A landscape with many peaks, sampled at points; each row gives a point and its height.
A climber steps from a point to whichever of its 2 nearest points has the largest rise for the distance, and stops where none of them is higher. Distance is the straight distance between rows; heights are no part of it.
fadet: [ 15  14   6 -20  -5 -40  31  -8   8  14   1  20   9  10   1  18 -18  20
 -31   5  10 -10]  height 219
Pizoz: [  1   8 -28  10  -2  -4 -15 -19  20  -5 -15  47  31  45   1  48   8  -8
 -17 -24  -5   8]  height 159
boz: [ 10  10 -24   7  20  30   4   6   2  17  28   2  27 -10 -16  -6  35 -12
  18 -12  11  -9]  height 317
riset: [-13  -9  21 -12 -19   2 -14 -20  11   6   7  14  -3 -25  15   3 -23  -4
  11 -13  17   2]  height 194
poga: [ -9 -17  24  -8  16  -9   8 -20  -3 -14 -25   9  18   9  29  30  13 -22
  -6 -20 -17   6]  height 128
Nud: [ -3 -14 -11  -8  13   6   7  19 -20 -10 -14  -4  10  -8  -3   7 -14  43
  35  19 -12  -9]  height 52
ziro: [ -3  13 -13  -2  15 -23  -8   7 -11   9  26   9 -15  16  18  22 -20  24
   3  17   3 -38]  height 441
Bibo: [-16  28   4  -8  -7 -34   9  -6  29   0  37  36   9   2   7  24  -6  28
  13  21   7  -2]  height 707
sulen: [ -3  -4 -22  -3 -15 -27  20  12 -15   5  -9   1  17   9  22  -5  15  -1
  -3  18  -9 -35]  height 483
sak: [  1   4  -1 -30   8  23   8   2 -10 -11   2 -29  10   3 -34 -31   4  19
   7  21   3  35]  height 103
fefo: [ 10  13 -10  44  25  29  -4 -23  -3   8 -13 -10   4  -7 -27  -5   2 -39
 -34  -4  12  21]  height 618
Domo: [ -2  -5  -2  23  11  21 -33 -19   7  11   7  17 -32   5  -4  -2  33 -28
   4  27  -7  14]  height 281
sipa: [ 19 -17 -16   6 -17 -16   0   2   1 -25 -14  21  15 -17  10  12  -1   8
   3 -33   4   8]  height 590
lokof: [ 11   0  -8  -4 -18  23   5 -27  35   6  -3  31  37  28   2  24  -8 -20
 -13 -19   2   7]  height 136
Zome: [ -6  18  31  13  -6 -38 -15   8  14   2  44  21 -11   2  19   7   3   6
   3  25   8 -18]  height 647
sizeg: [ 20  -9 -49 -12  -3   3  30  -3   4  11  -8  16  -1   5  -1  -9  37 -20
 -23  -8  10   2]  height 226
razo: [-10  -7  17 -21  -4  -4   1  10  -2  25 -11  24  20  12 -14   2 -13   4
  28  -9  -2 -16]  height 366
Seget: [-20   0 -26   7  -2  18   2 -33  -6  28 -11   3   1 -37  -8 -31   7 -19
 -10  -2   5  32]  height 252
vef: [ 27  -6  12 -21  19  -5  -2 -16  -9   7  -7  22 -14   1 -18   9  10  13
   9  -4   6   3]  height 581
Funu: [ -5 -45  40  16  16  32 -16  -5  16 -13  -7   8  13  15  14  10  22 -16
   8  -2 -22   3]  height 82
Gur: [ -1 -16   3 -18   8  18  -9  27  14 -18   6  -4   2   5 -10  31   9  32
  32  14  -4   0]  height 59
buvun: [ 14  -2 -11  10   5  15 -18  16 -15  -9  16  -2   7  20  15 -31   8  -1
  16   7   3   2]  height 396
Tarap: [  1  14   4  36   7  -1  -7 -11  -3  -1  22  -6 -21 -10 -15 -10  24 -31
  15   6  21  17]  height 294
mutol: [-13  14 -14  15  20  25 -24  32 -13   5  15  -8  -9   1  16 -54 -22  18
  10   8 -15  -4]  height 448
dib: [-21  20 -19  -2 -11   9  18  17 -20  22  26 -20 -36 -10 -33  -9 -33  21
  -5  11  -3 -16]  height 571
Nivem: [  1  -9   1 -13 -32 -37   5   9   3 -22  -7  15   4   3  18  18  -3  16
   7  -2 -15 -20]  height 529
nefub: [-10 -22  -4 -17   6  16  -1   1 -31  -5  -4 -15  36  -3 -18   3 -12  16
  19  13   4  17]  height 72
vil: [ 17  -8  14 -21   5 -29  27 -31  13 -20 -14  20  15  26  -1   5 -28  10
  -7  -1  -3 -14]  height 255
Nozu: [ 24 -32   6  -2  -8  30 -18 -21   8 -20  16   3   4   3   6  10  11 -18
 -11   1  -1  28]  height 100
biriv: [  9  21  25 -19  14   9  -8  -5 -30  -1 -16 -29  12  -9 -25 -15 -14  33
 -14  15  -3  24]  height 143
surif: [ 14 -19  19 -15 -11  25 -10   3  18 -22  21  -4  21  23   1  29  23   0
  18   9   0  14]  height 81
ladiv: [ 23   5 -26   8  12  38  -6  11  19   7   4  -4  16   4  -4  -2   4  14
  13   7  19  -7]  height 347
depu: [ -8  16 -19   9   1   5 -21  21 -11  17   3 -20   1 -11 -10 -13  44  -9
   7  -8  13  -5]  height 305
lasaz: [ -5  22  -9   0 -19  -6  15  31 -18   7  45   4  -9 -19 -25  -6 -19  38
 -28   3   7  -6]  height 621
Rus: [ -9  -6 -14  -2 -18  16   8 -13  39  -7  10 -23 -16 -21  11  -6  28 -10
  18  18   0   0]  height 354
vekob: [ 16   1  -7  24  21  -3  -7 -14   8  14 -22 -18 -18   1   4  -1   1 -49
 -10 -22  21  24]  height 706
pumo: [-18 -30  15  -5   6   4  -2 -38  17 -25 -16  13   6 -18  24  14 -16 -20
  17 -17  -7  12]  height 167
Kezon: [  0  28   4   4   1  -7 -25  -1 -23  -4 -11 -39 -19  -6  -1 -20 -18  13
  39   9  -2 -17]  height 268
Kage: [-25  -8   4  13 -15 -24  -6  24   6   3  -2 -21 -11 -15  13 -22 -12  -8
 -18   8  15  18]  height 616
sureg: [-11   0 -21  30  15  33  -5 -24  21  -4 -31 -21 -22 -17   0  21  29 -23
  13 -25 -23   9]  height 422
Kareb: [ -8  12   5 -14  -9 -20  23  10 -26  14  25  -7 -19   2 -13  -6 -29   7
  18   0 -10   7]  height 521
mereb: [ -7 -12  33  -2  14  16  -2  -4  18 -22  22   3  15   1   2  -5 -14  -7
   4 -10  25  16]  height 230
leta: [ -3   0   6 -11 -45 -26   8  26 -20   1  29 -26 -12 -15  -4 -25   0  24
 -35  -1   2   9]  height 577
Melud: [  4 -18  -1 -35   0  -4   4   0   0  15 -20  -1  19  14   1   2   2  13
  -2  19  -3 -26]  height 426
Ketas: [-13  20 -11   9 -18 -29  -6  36 -11  10  21  -2 -34   5  16  12   6  10
  -2   8  -5 -37]  height 440
Tetum: [-11  30  15  -1  26   8   7  11 -25  -6 -24 -25 -10 -20 -15 -40 -27  16
  -1  -7 -18  28]  height 191
boka: [ 15  12   4  49  19  39   7 -26   4 -15 -26 -20 -14 -20 -11   8  30 -28
 -18 -27 -40  18]  height 477
Ved: [ -2   7 -20 -11   6 -49  24  11   8  -6  -3  28   3  43   8  30 -21  31
 -13   0  -9   5]  height 198
palu: [  0  -3 -16   9   9  11 -14 -39 -10  -4   8  13 -20 -13   9 -27   2 -39
  -5  10  -9  17]  height 267
vimas: [ -8  -8  35 -20   0 -39  -7  -9  -7  22  -1  15 -15  12   3  27 -12   2
  -5  14  -1   1]  height 512
dafig: [ 28  -8  -4 -13   4  -4  -7  -9 -19  -7 -21  -5   1 -20  -3   2  10  25
  -8 -24  -5 -10]  height 670
bukam: [ 10   9 -38 -11   3 -23   7  -3  15   6 -23  18  31  40  -4  32  -2   9
   6 -12  -1   1]  height 178
bas: [-22 -33  26  17  20  12 -13 -24  -7   0  -6  -4  32   2  18  30  28 -46
  -8  -9 -16  13]  height 101
goni: [ -1  20  -7   7  12   5   4  30   1   3  14 -18   9 -13 -15 -17 -26  39
 -19  -5  11 -29]  height 715
Fik: [ 16 -12   7   8  37   6   0  -6  12  -9 -34 -22 -33  16   7   5 -17 -23
 -17   4   5  20]  height 560
tukor: [ 23  -3  -7  47  17  28   6 -25  -9  -1 -28 -11   0   5 -18  26  22 -55
 -37 -31 -10  11]  height 546
linu: [-22  20   4   5 -29 -11  -2   9  13  16   7 -20 -32 -17  20 -31 -17  -8
 -32  -7   9 -16]  height 563
sek: [-17  10  13  -3 -42 -35  20  26  13   6   2  17 -23  15  15  10   3   9
  11  10 -15 -34]  height 475
fomik: [-17 -29  -9  16  -3  35   2  -4  30 -16 -15 -15   4 -12   1   7  22 -19
  29  -2 -13  -3]  height 380
Per: [-21   0  18 -10 -17   1   2  11   3   8  17 -17  13 -19  -8 -39  -2  12
  -3  23  23   4]  height 552
dema: [ 25 -18  -4 -18  17   8   4 -10  -6   9 -21  -6 -23  14 -14   8  -5  -7
 -13 -10   0  41]  height 476
nem: [ -3  19   4  -3  14  11  22   6 -14  -3 -23 -25 -20 -13 -16 -35 -11  22
  30  25 -15   1]  height 235
ratod: [ -6  31  -5  30  -3  -9 -26  -4 -34  -3  17 -16 -22 -15 -13 -21  -1  -3
  11  18  10 -11]  height 285
ruf: [-12  -6  -3  14 -12   6 -14  47  11 -16  -5 -15  14 -16  28 -26   5  15
  -3 -18   3 -15]  height 254
sivu: [  0  -9  40 -13 -23 -25  18   0  17 -10 -11  15  30  21  -5  -1 -18 -15
  17  -9   8 -16]  height 312
lak: [ -3   0  33  -1   7 -17 -11 -17   5 -14  15  35  -4   7  16  22   3 -11
   7  14  -5   4]  height 578
petog: [  8  22  -7   6  -7  21   0  32   4  -5  10   1 -26  -6  10 -32 -32  29
 -15  -6 -13 -25]  height 557
Kuni: [ -3   6  -4  -2   9   5   2  38  -6  15  -7   4  20 -18  10 -10  31  19
   2  -8  16 -35]  height 286
mak: [  7  -2 -42 -23 -22  -7  12 -19 -13  27 -10   9  -4 -21   0 -28   6 -13
 -12 -23  10   7]  height 239
rufat: [  9 -11  28 -11  -2  -5  26  -6   3 -15   7 -10   8   3 -16  -6  -8 -12
  31   2  17   0]  height 270
zum: [  2  18  13  -1   0 -34 -12  -5 -19   9  16  47 -14  20   7  36 -30   6
 -12  15  -9 -31]  height 468
mer: [ -7 -13   7 -15  -9 -18  -2  38 -19   3  -3 -22   3   5  -6   6  -7  18
 -26 -10   8  14]  height 539
Gok: [ 20 -14 -10  -8 -28  19  -6 -22  20  -1  -8   1  13   8  13  11  17 -39
 -11   0  -4  -3]  height 114

Call two points neighbours if one is among the 2 nearest of the other. Go from one point of each pair to the other, from neighbour to neighbour, staying as high as possible. Name the lowest point that can't be avoided.
dafig, Bibo -> Ketas
Nivem, Tarap -> Gok
dafig, vekob -> dema

Where does a climber stop that starts at each point below?
ziro -> Bibo
Rus -> vekob
nefub -> Tarap
Kuni -> goni
sizeg -> Tarap
